Points on a hilly landscape, in no order, each with its height.
A ball rolls from a point to the lowest of its 2 nearest points, and stops where none of them is lower. Distance is the straight distance between rows; heights are no part of it.
dal (h 597): [136 173  93 132 121 121 116  72 146  76 142 127  97 110 180 121 125  98
  45 143 100 151 182  49 159]
gud (h 554): [140 184 166 159 159 155 154 113 120 136 153 125 181 149 101 108 132 145
 114 112 183  86 152  78 121]
Tenut (h 169): [172 111 127 169 135 112 119 129 145 141 137 127 150 166  85 159  95 145
 194 147 120  72  91 145 120]
betud (h 578): [128  56 105 171 133 127 147 108 156  81 166 155 115  84 177 159 118  82
  92 120 117 123 153 107 110]
zivi (h 400): [107  95 145  56  94  80 127 183 102 118  83  98 115 118  82  83 153 122
 171 120 163 121  85 148  91]
Vegop (h 494): [141 149 147 189 168 122 134 106 109 161 111 153 184 113 162 136 125 119
 103 101 112 166  96 160 153]
munu (h 406): [136 166 155 154 101 180 152 161 122 142 127 113 125 175 127 136 136 120
 118  97 133 128 132 141 128]
Bur (h 516): [ 96 137 145 153 118 138 144 151 107 153  93 111 168 119 101 109 140 156
 131  82 149 128  52 145 106]
vutof (h 264): [147 170 139 110 146 135 121  90 165 106 126  87 133 136 126 134  93 110
 116 128  86 178 190 115 134]
dubu (h 605): [121 144 138 144 128 185 148  57 112 134 162  96 136  88  80  99 159  91
 140 128  98 134 115 124 122]
kinon (h 209): [ 98 158 150 158 163 143  99 101 124 137 179 102 129  98 124 142 117 110
 145 144  82 127 186  98 149]
godo (h 540): [121  65 139 118 118  51 114 197 130 147 120 158 141 144 110 105 121 123
 161 130 154  77  63 151 120]
Foled (h 199): [139  87  78 116 134 190 129  98 138 123 192 196  88 110 138 145 120 110
 127 184 119 141 166 141 147]
Lir (h 436): [154 144 108 130 136 157 150  96 139 145  73  88 169 154 116 118 112 145
 139 149 152 147  98 184 100]
Zivos (h 269): [124 111 147 112 131 171 140 125 104 111 102 121 117 113 170 128 161 109
 128 182 166 146 170 192 120]
dap (h 318): [123  87 202 103  96 120 134 162 137  96 139 100 107 115 146 138 158 135
 141 133 148 127 147 165 109]
Bam (h 384): [158  84 164  49 118 102 118 176  53 122  94 115 133 139  77  86 138 129
 144 146 183  92 134 138  95]
pidap (h 245): [ 92 117 171 126 117  89  78 186 135 116 153  44 148 152  98 107 129 105
 152 110 185 134  79 153 103]
Dovi (h 386): [125 162 134 107 114 145 160 135  86 185  94  98 142 161 153 139 124 118
 138 117 154 126 183 162  79]
kinus (h 523): [ 87 135 112 146 104  76 106 146 152 148  98 122 148 127 108 126 109 144
 128  72 129 136  52 122  96]
Vude (h 425): [ 94  99 152  86 152 160 126 120 100 153 134 148 151 136 144 105 127 169
  82 121 208  96 106 146 111]
Deni (h 408): [110 147  89 162  89 182 148  82  90 128 167 137 102 102 175 136 154 106
 137 202 138 134 156 148 159]
rele (h 344): [ 97 103 139 106 169 102 122 153 130 110  81 121 156 126 107  80 142 136
 159 153 171  95  74 103 143]
mika (h 283): [156  94 119 116 125  81 103 130 119 148 145 150  96  85 122 170 130 104
 155 101  89 184 119 135  79]
Gibil (h 424): [130 216 123 109 107 165 164 110 116 161 113 167 134 154 132  89 162 165
 118 152 158 154 139 117 163]
dubal (h 470): [127  97 152 122 178  71 110 163 105 129 129  91 170 104  98 148 128 134
 199 138 156 150 110 176 126]
nase (h 445): [134 123  75 126 114 144 119 149 166 143 128 145  71 142 159 141 146 146
  56 102  38 142 132 115 166]
Tid (h 530): [ 91 116 121 129 116  54  80 209 148 165 115 134 149 152 104 109  92 130
 156  98 144 134  45 159 120]
kubo (h 404): [ 72  97 121 134 124 164 133 111 112 110 145 122 126 120 119 115 123 106
 121  97 114 101  76 114 144]
Faz (h 156): [100 142 113 103 111  78 108 134 154 102 128  85 112 135 145 168  91 166
 170 110 116 156 130 109 136]
gokan (h 373): [120 176 112 133 102 145 126 138 144 125 123 106 147 127 121 124 104 141
 144 130 132 207 101  82 112]
Dapuz (h 187): [150  97  86 133 134 143 122 112 155 123 125 105 106  84 149 136 152  96
 125 188  63 191 154 139 129]
mabed (h 447): [140 103 124 112 144 109 128 142 177 130  83  95 174 136 122 137  90 134
 162 158 134 192 109 163 107]
sote (h 387): [ 95 135 120 159 122 149 143  99  57  82 127 141 133  81 180 153 128 113
 150 155 149 131 134 148 169]
puti (h 248): [163 117 121 132 121 158 117  88 153 119 186 169 114 119 143 138  85  81
 100 190  85 143 197 121 133]
vegir (h 319): [120 129 153 113 161 117 109 127 181 116  93 151 135 153  91  82 133 153
 125 118 148  74  82  88 140]
Dov (h 278): [132 163 103 186 103 158 102 112 123 194 144 144 136 145 102 128 102 123
 131 113  55 118  77 122 135]
gita (h 415): [119 135 136  80  72 112 118 140 152 174  79 160 135 159 129 105 108 205
 133 143 169 104  89 146  77]
zemu (h 369): [161  88 169  70 114 101 160 130  88  88  96 141 157 125 109 109 115 108
 127 116 179 113 130 122  86]
gedu (h 306): [116 126 124 183 106 149 143 142 125 157 143 184 160 131 126 118  89 124
 119 122 101 118  53  91 157]
lal (h 233): [ 56  98  83 104 143 148 107 128  98 123 122 105  85 116 177 155 109 102
  87  93  76 135 168 154 145]
genu (h 533): [125 149 156 177 113 147 190 158  89 128 142 159 155 107 145 127 166 168
 142 134 146 102 137 106 160]
lubot (h 508): [139 151 127 141  94 174 160 100 145 190 122 115 127 138 115 118 142 138
 158 144  57 122 140 176 139]
pok (h 348): [142  96 126 140 142 105  93 142 120 122 129 166  83  94 186 178 139 102
 133 162  83 156 173 171 145]
Falu (h 165): [112 109 122 152 138  52 111 190 175 122 132  81 112 168 139 157 136 144
 189 115 138  94 125 154 157]
Zul (h 337): [115  89 152 145  97 157 184 129 122  97 148 166 161 120 169 117  90  92
 108 158 163 116 140 101 112]
vud (h 528): [158 103 166 152  53 116 164 139 173 140 105 148 144 140 109 135 114 164
 132  86  95  96  96 173  88]
gafi (h 446): [142 110 126 149 130 125 125 139 157  76 130 137 117 145 139 157 106 114
 121 106 104 142 114 114 172]
Dugo (h 301): [144 119 114 135 141 152 144 101 133 105 116 147 137 120  98  98  93  48
  98 109  55 113 124  72 140]
nedan (h 378): [106 117 114 144 140  96 130 180 165 157 125 126 149 122 118 144 129 158
 184 144 148 151 102 101 110]
dibag (h 200): [ 94 103 172  93 119 116  96 133  84  98 172 109 143 139 131 142  69 103
 144 135 166 108 139 123 107]
fepe (h 565): [148 124  60 125 126 138 140  50 127 143 131 146 151 124 147 126  75 102
 129 182 111 136 125 127 130]
komun (h 513): [102 124 138 108  99  82 130 200 122 181  89 128 137 139  59  80 150 185
 151  85 146  47 109 146  74]
lazog (h 553): [128  76 151 106 136  59 125 213 146  54 126 100 128 159 103 101 147 115
 135  78 173  97  94 191 170]
lunud (h 534): [156 121 114 152  61 105 150 153 174 135  78 131 113 178 142 147 119 115
 121  81 123 110 100 146  88]
fotet (h 564): [ 99 105 147 117 153 136 109 161 135  64 139 102 122 150 110 128  99  43
 108  86 149 131 148 102 124]
fut (h 349): [151  91 114  98 123 133 164 167  61 114 130 142 152 152  80 120 111 204
 129 110 202  59 115 114 128]
rura (h 345): [183 101 158 130 162  98 108 179 107 144 119  98 149 132  76 119 180 208
 129 137 190  94 117 158 121]
rari (h 449): [111 116 188 100 122  55 142 215 120 121 120 134 146 121 116 101 158 142
 139  98 174 120 123  96 115]
kefe (h 572): [ 78  84 120 184 135 116 118 129 136  60 121 105 110  66 195 142 141  65
  89 135 116 132 149 112 143]
nitad (h 258): [ 81 157  68 142 153 152 118  90  96 157 120 115 102 102 201 159 143 125
  78 111  88 161 169 162 157]
sovaz (h 473): [176 176  92 105  83 166 166 107 116 175 105 191 139 153  86  88 126 128
 136 149 152 150 110 125  88]
zava (h 458): [141 130  90 131  90 155 137  88 121 154 162 192 103 152 129 156  96 157
 111  85 112 100  96 126 123]
Dipur (h 575): [134 103  60 122  99 143 118  50 102 102 150 145 111  87 185 150  93 115
  90 195  94 153 139 155 162]
Lod (h 194): [147 110  86 146 144 143 100  89 115  93 197 163  72  67 148 156 145  89
  92 137  80 148 184  94 132]
Lum (h 217): [133 136  60 157 176 110  87 123 134 129 127  79  95 136 133 173 123 102
 165 143  73 137 140 117 147]
pamed (h 460): [163 156 144 118 166 111 108 129 180 172  93 136 154 129  88 132 134 161
 153 112 103 168 126 163 104]
rigim (h 247): [151 131  54 191 164 130 122 128 136 130 131  92 126 109 158 182 132 121
 118 126  61 186 125 138 167]
puzi (h 491): [163 181 130 126  92 179 162 112 129 182 114 149 149 122  60  85 150 144
 159 146 100 150 119 156 112]
Sosob (h 216): [154 152 186  76 152 135 102  96 149 110  85 127 139 157  96 103 113 139
 111 113 122 133 116 152 144]
mefu (h 484): [137 125  74 130 150 155 159 128 141 147 134 127 127 160 100 159 130 195
 153 100 174  90 118 152 102]
Funu (h 367): [163  99 191 143 147  95 117 130 118 119 166 120 155 123 112 143 133 176
 150 142 165  90 106 154 117]
tese (h 265): [148 142 133 133 146 168  93 116 126  95 158 101 132 145  68 139  98  91
 136  96 130 167  98 111 110]
bel (h 365): [148 177 146  97  93 127 138  84  84 192  89 145 129 157 147 133 117 149
 136 117 114 120 149 185 105]
Pidaz (h 393): [142 142  35 152 118 139 173  89 124 110 120  99 146  93 112 137 109 124
 160 144  68 188 118 113 160]
Fal (h 129): [167  98  32 152 151 157 136  98 134 105 158 161  90  95 135 149 147  88
 111 163  77 169 153 133 152]
bute (h 409): [159 174  90 161 114 150 185  68 133 146 127 113 158 112 107 116 152 113
 156 164 115 182 142 147 143]
las (h 520): [108 123 147 144  95 135 149 124 154 165 103  98 134 137 131 138 139 177
 156 117  91  89 107 185 129]
bami (h 435): [137 113  98 111 140 134 123  98 187  90 126 133 107 115 119 146 123 176
 129 107  91 163 107 125 157]
Bekop (h 324): [157  96 153 138 115 106 144 208 103 135 146  43 159 139  79 134 153 198
 162 132 186 106 151 161  95]
medi (h 342): [129 161 122 117 138 131 134  84 177  81 104 137 135 150 115  87 107 125
 118 136 140 104 116  38 156]
bures (h 617): [108 155 118 163 115 173 136 108 144 151 152  90 102 100 110 104 192 110
 163 162  70 136 127  90 144]
Depek (h 525): [103 144 144 148  96 151 194 146 120 150 130 137 188 108 129 125 127 194
 136 117 155 141  94 121 120]
tok (h 208): [164 116 117 122 133 121  95  82 127 117 144 104 124 157  83 156  91 140
 164 120 152  92  92 148  83]
vadat (h 453): [132 124 132 153 105 129 108 142 128 104 157 156  89 137 151 144 107  85
  92  99  49 107 140  75 166]
Vem (h 443): [136 160 125 138 137  89  71  99 150 134 119 150 114 131 188 155 119 158
  98 155  91 164 110 119 183]
Kavam (h 423): [168 165 131 174 119 166 158  96 144 148 111  94 166 151 148 126 139 106
 123 177 136 162 125 181 143]
Tise (h 350): [ 80  96 144 114 175  57 103 131  90 139 126 118 123  90 180 146 162 130
 128 114 187 109 144 172  99]
zibuv (h 377): [109 145  94 143 139 121 163 110  99 109  77 103 171  96 132 137 109 133
 153 105  96 188  89 139 161]
bivuk (h 291): [140 174 126 163 148 193 122 125 111 118 177 131 131 168 147 156 121 123
 112 137 195 146 163 125 142]
Dom (h 433): [121 116 181 102 123  76  99 178 169 164 111 173 118 126 116  98 159 135
 127 107 137 126  95 100 103]
gagi (h 279): [ 82 126 175  99 127 107 105 209  77  92 116 103 118 129 150 120 154 101
 128 117 178 142 129 156 148]
pilod (h 242): [124 117 116 120 123 120 137 107 108 116 178 151 103  81 128 159 124 111
 135 101  88 160 150  74 111]
rif (h 392): [167 125 133 102 161 121 113 148  29 169 114 186 133 129 116 123 157 161
 131 144 176 100 112 153 124]
Bemud (h 353): [156 107 145 133  92 132 163 133 105  98 117 148 146 137 132 114 124 103
 129 133 177 102  86  90 107]
zadir (h 496): [139 160  83 127 169 149 153 122 102 120 112 113 121 134  87 162 152 158
 160  69 148 157 121 161 123]
fazoz (h 316): [148 156  82 122 126 107 114  76 176 179 140  89 139  92 155 118 116 151
  75 189  26 155 174 113 136]
musu (h 253): [ 64  96 126 125 161 140  90 168 109 126 156 118 101 123 159 165 120  95
 115 110 130 144 152 171 138]
zerup (h 317): [112 113 149  82 110  89 128 140 122 118  80 136 105 164 147 111 122 116
 128 113 140  88 109 128 133]
Fak (h 340): [104 132 144 154 138 145 131  99  92 112 101 146 155 101 167 108 104  61
  58 112  88 151 114 118 164]
Feg (h 339): [114  70 183 137 122  92 113 163 130 128 154 146  82 109 165 142 181 119
 136 137 138  76 142 163 115]
Nazal (h 385): [140 176 116 139  90 157 114 158 115 131 120 145 160 144  93 117 100 166
 137 133 191 181  56 106  92]
rosu (h 323): [ 98 127 150 155 117 153 144 128 132 111 155 147 180 140 151 118  62 113
  94 133 150 134  90  76 150]
kuvin (h 234): [167 182 146 159 123 143 101  82 143 165 163 132 121 136  67 120 133 121
 148 114  70 104 124 108 128]
seda (h 341): [122 143  79 141 123  91 119  93 138 130 119  79 119  77 196 167 120 155
 108 166  40 162 172 138 159]
fupi (h 431): [ 85 110  52 128 140 158  96 133 135 152 163 116  73 116 125 124 134 123
  71  97  45 112 110  82 149]
sageg (h 397): [132 144 156 141 101 156 176 201  85 135 111  96 144 162 157 144 142 132
 128 132 179 126 179 141 114]
bideb (h 286): [100 105 148  55 128 121 127 130 186 147  84 105 153 147  79  97  83 169
 149 126 125 116 110 154  96]
zaku (h 363): [142 133 117 121 145 144 123 136  53 151 115 180 130 157 153 149 108 122
 146 154 157 104 126 166 145]
zedes (h 429): [100 147 100 144 101 207  96 118 119 138 180 119  90 140 158 141 134 132
  96 141 104 167 106 128 168]
tosut (h 448): [121 155  58 137  91 182  98  94 113 151 202 143  76 125 156 122 136 111
  68 197  75 147 141 117 180]
zamug (h 361): [133 157 122 129  85 150 169  71 169 100 124 152 118 137 146  77 155 133
 105 180 132 104 125  80 176]
nubed (h 122): [163 115  90 166 133  72 118 147 133 115 102 102 120 171 108 163 127 107
 199 117 130  94  93 141 127]
Sir (h 179): [110 120 188  87 150  95  80 135 143 139  98 118 121 145 116 118 114 106
 114  99  76 123 135 170 145]
kunam (h 227): [154 174 140 123 100 123 121 130 109 151  80 131 105 154  76 110 148 137
 176 112  98  88 103 136 122]
Gana (h 285): [160 158  98 119 116 133 107  62 174 149 180 125 133 103 149 114 107 118
  66 205  82 192 200 116 134]
romov (h 417): [ 72 132  87 118 105 195 123 104 126 129 173 106  84 114 114 123 125 153
 100  86  83 142  86 108 153]
Dubov (h 267): [157 138 164 102 105 140 113 183  91 139  84 121 104 169  85  99 177 159
 151 144 151  79 102 147 134]
Guseg (h 444): [131 107 103 114 111 131 102 110 136 138 188 176  77 150 144 164  80 122
 102 100  84  97 138  87 125]
digaz (h 322): [107 102 154 134 102 105  97 159  82  86 133 145  97 101 174 166  98  87
 169 158 105 126 154 144 166]
Bodo (h 544): [170 173 174 178 123 128 172 135  80 152 138 145 177 116  98  94 174 177
 128 132 159  64 131  82 130]
takiv (h 250): [ 81  98  59  87 139 152 118  99 131 133 135  81 110 138 133 151  63 133
  90  92  69 127 128 138 129]
vima (h 272): [100 132 126 143 159 164 100 159  92  99 179 129 102 123 154 171 133 101
 127 117 182 148 179 125 117]
roro (h 610): [115 109  93 139 159 127 110 128 120  74 148 170  78 135 156 162 100  71
 118 118 128  80 184  76 144]
Kobug (h 432): [131 153 111 198 113 176 161  70 116 134 155 139 134 115 172 110 170  59
  86 180 171 119 157 138 124]
ginal (h 343): [131 165 118 145 112 142 113  92 194 199 163 106 139 114 133 126 110 161
  90 134  61 170 159 108 101]
Timo (h 430): [122 106 137  85 118 130 128 167 143 170 106 131 140 176 131 112 129 217
 100 131 205  70 117 152 100]
Sebe (h 240): [181 139 127 120 137 178  97  82 141 112 143 136 126 160  77 111 116 121
 127 138 160 132  77 136 107]
Suze (h 495): [153  93 124 150 187 120 133 127 120  55 123 119 125 108 142 162 158 116
 156 155 186 124 159 155 138]
zifas (h 398): [124 123 123 103  98 133 119 156 158 149 103 173 131 144 136 127 112 158
 116 119 167 173  80 127  93]
lefas (h 311): [130  90 151 100 139  87 140 176 133  89 146  64 167 151  82 147 103 163
 161  98 190 122 142 166 104]
Sis (h 502): [102 101 141  92 133  41 113 184 165 159 109 113 132 145  73  76 149 126
 145  83 172  56 115 131  74]
teg (h 467): [158 101 146 122 124 108 183 196 110 110  68  87 172 132  90  83 169 163
 136 139 174  83 133 113 128]
nipo (h 290): [125 114 144  85 136 167 147 143 172 122 117 113 136 153  59  96 119 138
 150 118 143 107 134 118  98]
gir (h 180): [ 78 120 119 132 141  62  95 181 152 100 143 116 107 143 168 168 106 138
 155 117 120 127 145 120 187]
ver (h 366): [112  63 127 137 132 107 118 125 171 141 148 127  73  91 166 145 183 103
 136 135 115 124 131 132  90]
nela (h 331): [165  89 138 105 129 137 209 119  91  98 117 151 168 115 110 111 144 203
  98 111 193  78 146 126 124]
zemad (h 396): [150 112 118 149 110  79 120 128 177 140 125 150 119 135 176 158 123 141
 146 150 143 132 113 113 103]
Lobek (h 422): [141 111 116 115  94 113 103 100 197  97 115 132  63 136 158 136 156 151
  82 102  86 130 102 115 149]
Fub (h 389): [112 150 123 106  91 147 112 153 155 145 104 140 102 121 142  89 143 105
 102 144 100 188  99  76 116]
gasek (h 413): [ 88 105 153 133 120 130  89  96 113 118 162 126 119 102 193 162 104 161
 132 172 135 121 118 166 160]
sig (h 476): [135 134 163 107 191  88 100 113 166 157 109 110 160 135  85 125 135 164
 135  96 158 110 130 141  89]
zon (h 418): [145 168 171 154  71 174 156 133 106 140 158 168 132 131 140 120 146 120
 106 119 107 152 127 141 159]
zuzus (h 333): [114 162 114  90 119 129  98 113 121 198 109 154  88 155 149 139 120 148
 139 128  77 121 144 148 132]
zogu (h 515): [183 127  94 150 159 172 110  94 144  75 165 120 120 141 121 169  96  88
 132 157 121 173 155 148 155]
nagoz (h 457): [115  73 140 118 190  88 100 140 142 111 107 103 143 108 158 152 121 108
 148 153 154 186 108 186 120]
gor (h 320): [117 125 132 105 141  69 103 129  91 153 112 138  96 110 154 161 158 128
 159 104 134 145 132 149 101]
fud (h 456): [138 141 105 147 115 149 137 134 151 149 138 177 106 131 112 124 119 125
  77  60  33 116 121  88 154]
Tofef (h 568): [109 134 218 147 147 159 136 168 111 150 131  79 189 131 115  86 155 140
  93 129 179 101 141 133 115]
fosat (h 362): [104 137 149 155 149 137 130  74  85  92 126 170 128  48 166 117 146  86
  89 128 120 129 158 128 160]
suk (h 407): [129 187 131 118 108 168 140 133 159 125  98 149 113 147 158  87 166 122
  97 161 125 192 135 106 176]
zinoz (h 270): [129 112 153 101 166 165 157 171 130 125 147 149 145 138  88 113 121 127
 153 143 150 101 181 101 123]
rised (h 450): [144 170 118  82  96 146 186  84 117 172 106 212 146 136 136  70 140 123
  95 149 147 131 138 109 123]
Rabil (h 426): [123 140 174 126 100 118  87  86 149 132 142 130 112 114 212 138 128 150
  93 182 124 167 131 149 150]
Vuvut (h 244): [165 176 172 110 129 150  89  90 156 106 118 113 145 143 115 107 104 123
  82 120 107 202 112 128 144]
mezi (h 293): [113 176  69 116 121 130  92  77 120 188 141 128  84 127 184 149 138 154
  86 144  85 150 142 130 131]
Tase (h 298): [133 113 125 109 149 103 133 144 146  80 148  83 133 118  64 153 118 145
 188  99 160 150 119 111  91]
fegoz (h 405): [ 98 156 138  85 151 167 142  76 124 172 112 138 137 150 123  88 132 160
 104 125 165  76 131 124 119]
soro (h 556): [145 120 128 102 133 151 133  61  98 110 147 143 155 130 132 125  68  82
 134 174 154 103 168 117 101]
Siba (h 638): [128 190  97 189 107 161 137  86 146 146 182  99 139 145 151 157 110 147
  99 137  80 158 162 125 179]
rogez (h 643): [177 203 106 170  77 139 136  84 156 139 171 131 138 154 144 152 106 143
 102 131 132 192 139 116 123]
tez (h 370): [120 123 117 157 144 144  90 141 130  97 166 132 114  78 175 183 103 117
 129 179  83 183 199 165 174]
ruko (h 586): [140 162 177 146 139 134 167 128  69 148 103 115 142 110 116 113 175  91
 138  98 132  97 171 123  97]
subik (h 541): [146 120 113 157 105  74 115 151 131  78 109 129  95 121 124 145 175 126
 164  96 173 139  50 101 111]
rabif (h 284): [115 130 149 113 115 134 153  88 162 118 123  75 134 115 162 141 129 141
 144 145 119 149 181 143 108]
Kitan (h 388): [106 133 104 107 125 137 163  83  63 114 120 147 124 101 100 115 126 125
 157  94 119 106  98 110 127]
togoz (h 360): [123 141 114 140 124 138 109 133 200 171 152 116 127 127 112 137 111 148
 142 145 107 169 118  88  85]
dizu (h 302): [ 99 100 194 152 136 117 108 194  99 103 132 127 134 120 148 138 126 101
 162 174 127  99 146 165 176]
rer (h 261): [ 90 113 123 102 118  58 107 180 116  96 130  74 113 135 139 142 141 120
 157  91 179 162 101 152 109]
von (h 483): [149 104 154 157 193  83 147 174 126 109 123 130 161  99 136 167 153 137
 173 137 152 145 174 160 138]
guze (h 603): [125 161 109 138 113 125 130 107 122  81 129 172  82 132 185 126 131  79
  96 138 141 113 182  40 144]
fota (h 281): [165 152 101 155 115 160 125  93 134 107 160 122 140 127  71 121  74  90
 113  97  62 155 109  86 133]
mida (h 282): [113 118 130 120 160 107 104 166 120 113 150 105 125 114  70 138 116  97
 170  75 118 183  99 111 115]
Gite (h 560): [ 89 130 129 111 147  96 113 192 127  89 150  78 110 182 104 129 117  87
 148  71 176  92 151 115 128]
bobi (h 514): [124 104 147 112 160 128 165 117 119 125 116 168 122 106 129 143 141 123
 122  78  88 124 158 163 139]
sasa (h 557): [122 123 137 120 136  65 138 184 152  53 109 109 143 175 102 127 111 124
 143  73 162  89 104 120 167]
bebo (h 338): [120 113 131  97 138 132 100 116  81 116 113 154  89 147 153 131 121  72
 120 140 160  93 141 137 113]
vome (h 434): [156 164 126 137 115 162 128  88  94 113 180 172 106 104 129 139 140 115
 137 149  95 173 146 127 176]
bule (h 626): [145 167 120 157  79 162 163 119 172 145 106 106 120 110 110  91 170  98
 117 135  51 167 140  98 135]
Bor (h 472): [142 139 113 113 115 175 146 118 121 165 153 182 141 171 110 133 104 200
 119 120 170 102 102 143 111]
fuf (h 183): [116 129 125 138 155  58  98 132 164 141  99  75 137 136 142 153 100 116
 162 136  90 141 142 119 126]
kis (h 595): [134 161 144 135 159 176 152  88  80 132 122 117 147 122 114 115 156 100
 129 131 141 117 142 155 137]
Duf (h 410): [124 102 133 121 100 117 103 147 205 118 117 115  74 139 112 123 171 144
 122  86 122 134  90 135  96]
Bodel (h 548): [122  68 145  76 124  67 118 192 138 100 111 131 142 174 119 113  93 150
 144 131 170  84  91 186 159]
dozo (h 368): [120  92 114  89 142 167 177 132  64  99 122 156 129 122  71 103 137 130
 140 102 170  64 108 105 123]
vupa (h 459): [122 106 174 112  86  59 150 245 104 133 103  88 172 133  97  88 143 189
 155 134 165  90 138 114 132]
Tero (h 648): [188 213 129 152 122 125 130 116 154 167 116 133 137 161 144 141 131 138
 150 156 130 186 170 127 127]
savav (h 462): [171 146 125 142 103 126  96 102 136 155 116 177 128 137 153 117 105 116
 101 170  86 173  81 123 157]
Katu (h 414): [106  81 101 122  90 115 111 137 175 137 152 125  81 162 156 158 113 145
 149 152 152  99 100 129  92]
Rufa (h 390): [115 108 165 155 155 131 112 101  71 138 154 127 159 110 141 146 112 163
 155 167 150  64 120 173 150]
Gil (h 382): [104 138 119 110 147 165 145  67 168 126 132 153 111 136 148 100 137 134
 101 152 139  86 167 104 142]
kib (h 223): [ 85 103 185 100 102  96  66 135 117 122 160  93 126 130 119 121 103 125
 135 105 150 131  68 137 114]
kogo (h 585): [157  86  87 174 135 102 110  92 144  97 155 161 127  83 193 141  98  79
  52 159  74 130 139  74 132]
lega (h 232): [116 114 122 102  99 160 137 110 116  95 120 133  92  70 167 123 159 104
 147 192 100 185 171 162 146]
vip (h 300): [110  96 178 112 105 134 178 114 167 112 136  78 145 116 144 142 142 181
 123 107 165 128 147 155  83]
nebi (h 355): [114 144  88 139 160 135  80  92 145  89 126  85  97  59 182 165 118 130
  75 178  69 167 210 164 168]
Gak (h 633): [136 180 119 181  81 171 195  96 155 148 155 120 131 124 137 120 153  99
  87 129  68 157 185 117 158]
fafik (h 412): [171 145 121 135 185 134 128 159 101 171 122 190 125 132 121 144 197 165
 139 120 167 141 117 159 132]
denen (h 321): [111 103 118 127 155  98 123 112 128 106  81 135 146 140 141 115  82  53
  77  77  91 113 106 100 139]
pef (h 479): [151 186 120 144 159 102 135  82 132 173  88 138 161  97 126 120 143 150
 123 109 100 202 113 147 134]
Ragi (h 243): [106 154 148 143 149 162 139 134 118 139 167 135 157 114 128 124  99  97
 155 174 143 134 200  73 121]
gat (h 576): [139 120 172 166 162 134 180 179 101 173  90  97 180 131 118 105 184 131
 102 113 160  94 174 149  95]
lapep (h 505): [168 128 108 167 184 152 140 115 148  83 126 112 116 119 124 154 167  79
 140 128 126 159 162 132 134]
bezu (h 506): [122 128 154 163 130 106 148 124  69 148  95 115 174 135 155 134 124 122
 121 100 148 107  86 167 126]
bapu (h 299): [165 161 143 110 134 152 121 176 105 135 100 126 140 162  90  86 161 170
 164 201 182 113 104 102 145]
salo (h 524): [160 132 127  99 107 119 156 191 100 156  92 131 137 143  37  86 141 173
 155 108 158  61 140  99  71]
kiz (h 164): [141 147 157 125 128 163 118  97 122 145 126 116 106 151  86 100 150  94
 174 158  92  64 139 119 129]
tusu (h 591): [109 126  67 153 107 122 135  74 120  89 154 151 113  55 193 118 112  76
  48 162 104 138 166  44 133]
gife (h 531): [109  93  77 125 138  59 102 143 152 106 102 137 113 129 125 132 127 116
 137  98 148 149  44 112 121]
siga (h 427): [107  95 100  98 112 153 108 138 157 161 172 178  80 141 167 140 111 133
 123 165 131 122 132  86 107]
kar (h 546): [175 146 141  90 156 144 148  87  86 135 137 169 160 132  79 104 102 102
 146 141 158 107 151 100  95]
Zas (h 295): [116 132 155 105 115 146 161 148  89 111  93 126 105 149 132 109 169 137
 130 132 146  62 142 136 148]
zeso (h 176): [ 82 120 176 119 125 130 112 142 133 125 178 100 140 133 113 146  83 124
 165 129 104  97 165 114 130]
nove (h 535): [163 160 144 113 120 152 143 146  80 180 129 139 151 160  71 103 118 123
 139 129 161  83 147  97  66]
taza (h 529): [167  98 119 119 154 108 136  92 124 126 118 159  93 112 130 151 141  83
 158 125  82 105 179 148 109]
dani (h 567): [ 60  76 168 143 139 116 107 168 139  67 135  94 130 100 156 117 108  40
  80 104 117 142 146 126 138]
pas (h 374): [157 133 141 142 186 126 100 134 138 137 122 122 116 124  85 122 210 162
 160 129 168 111  89 144 123]
boke (h 561): [147 139 181 176 141 124 126 180 118 147 140  95 185 146  86  96 146 138
 112 117 203  92 111  80  91]
vumus (h 616): [137 114  84 145 190  90 116 108 138  63 115 164  98  87 158 151 133  68
 115 122 125 132 183  68 134]
vek (h 364): [ 90 122 134  99 157 114 159 143 101 102  79 145 176 111 131 111 107 137
 133 109 151 155  84 125 152]
tobi (h 411): [106 155 164 107 104 132 123 158 149 144  97 174  93 126 124  75 177 133
 103  95 114 128  97  70 131]
pago (h 268): [ 99 110  93  65 125 130 125  90 152 149  99 109 137 166 110 123  53 138
 130 113 109 118 120 134  91]
lepip (h 391): [ 82  84  92 111 122  97 111 121 173 168 131 119  79  99 147 138 159 155
 123 101  91 131  98 126 103]
mit (h 490): [103 111 180  85 165  59  93 157 138 152 128 102 146 147 106  99 142 179
 128 109 188  60 124 136 121]
bina (h 504): [140 119 109 118 134 136 173 149 119 124  97 139 125 123  79 133 140 121
 161  62  85 148 122 147 128]
kaba (h 314): [139 108 154 103 151 137 187 128 160  98  98 115 159 127 108 115 154 191
  99  76 186 115 138 137 103]

Call two points neighbours if one is among the 2 nearest of the other. Go from one point of each pair to the other, from neighbour to neighbour, staying as low as possible. Name the highest point that can't be avoided.
zeso and lal | nipo
Dubov and Sir | zerup
nubed and Faz | gir

Where does a ball stop that starts at each point below?
Rabil | nubed
Kobug | nubed
lapep | vegir
fafik | nubed
Timo | Fal
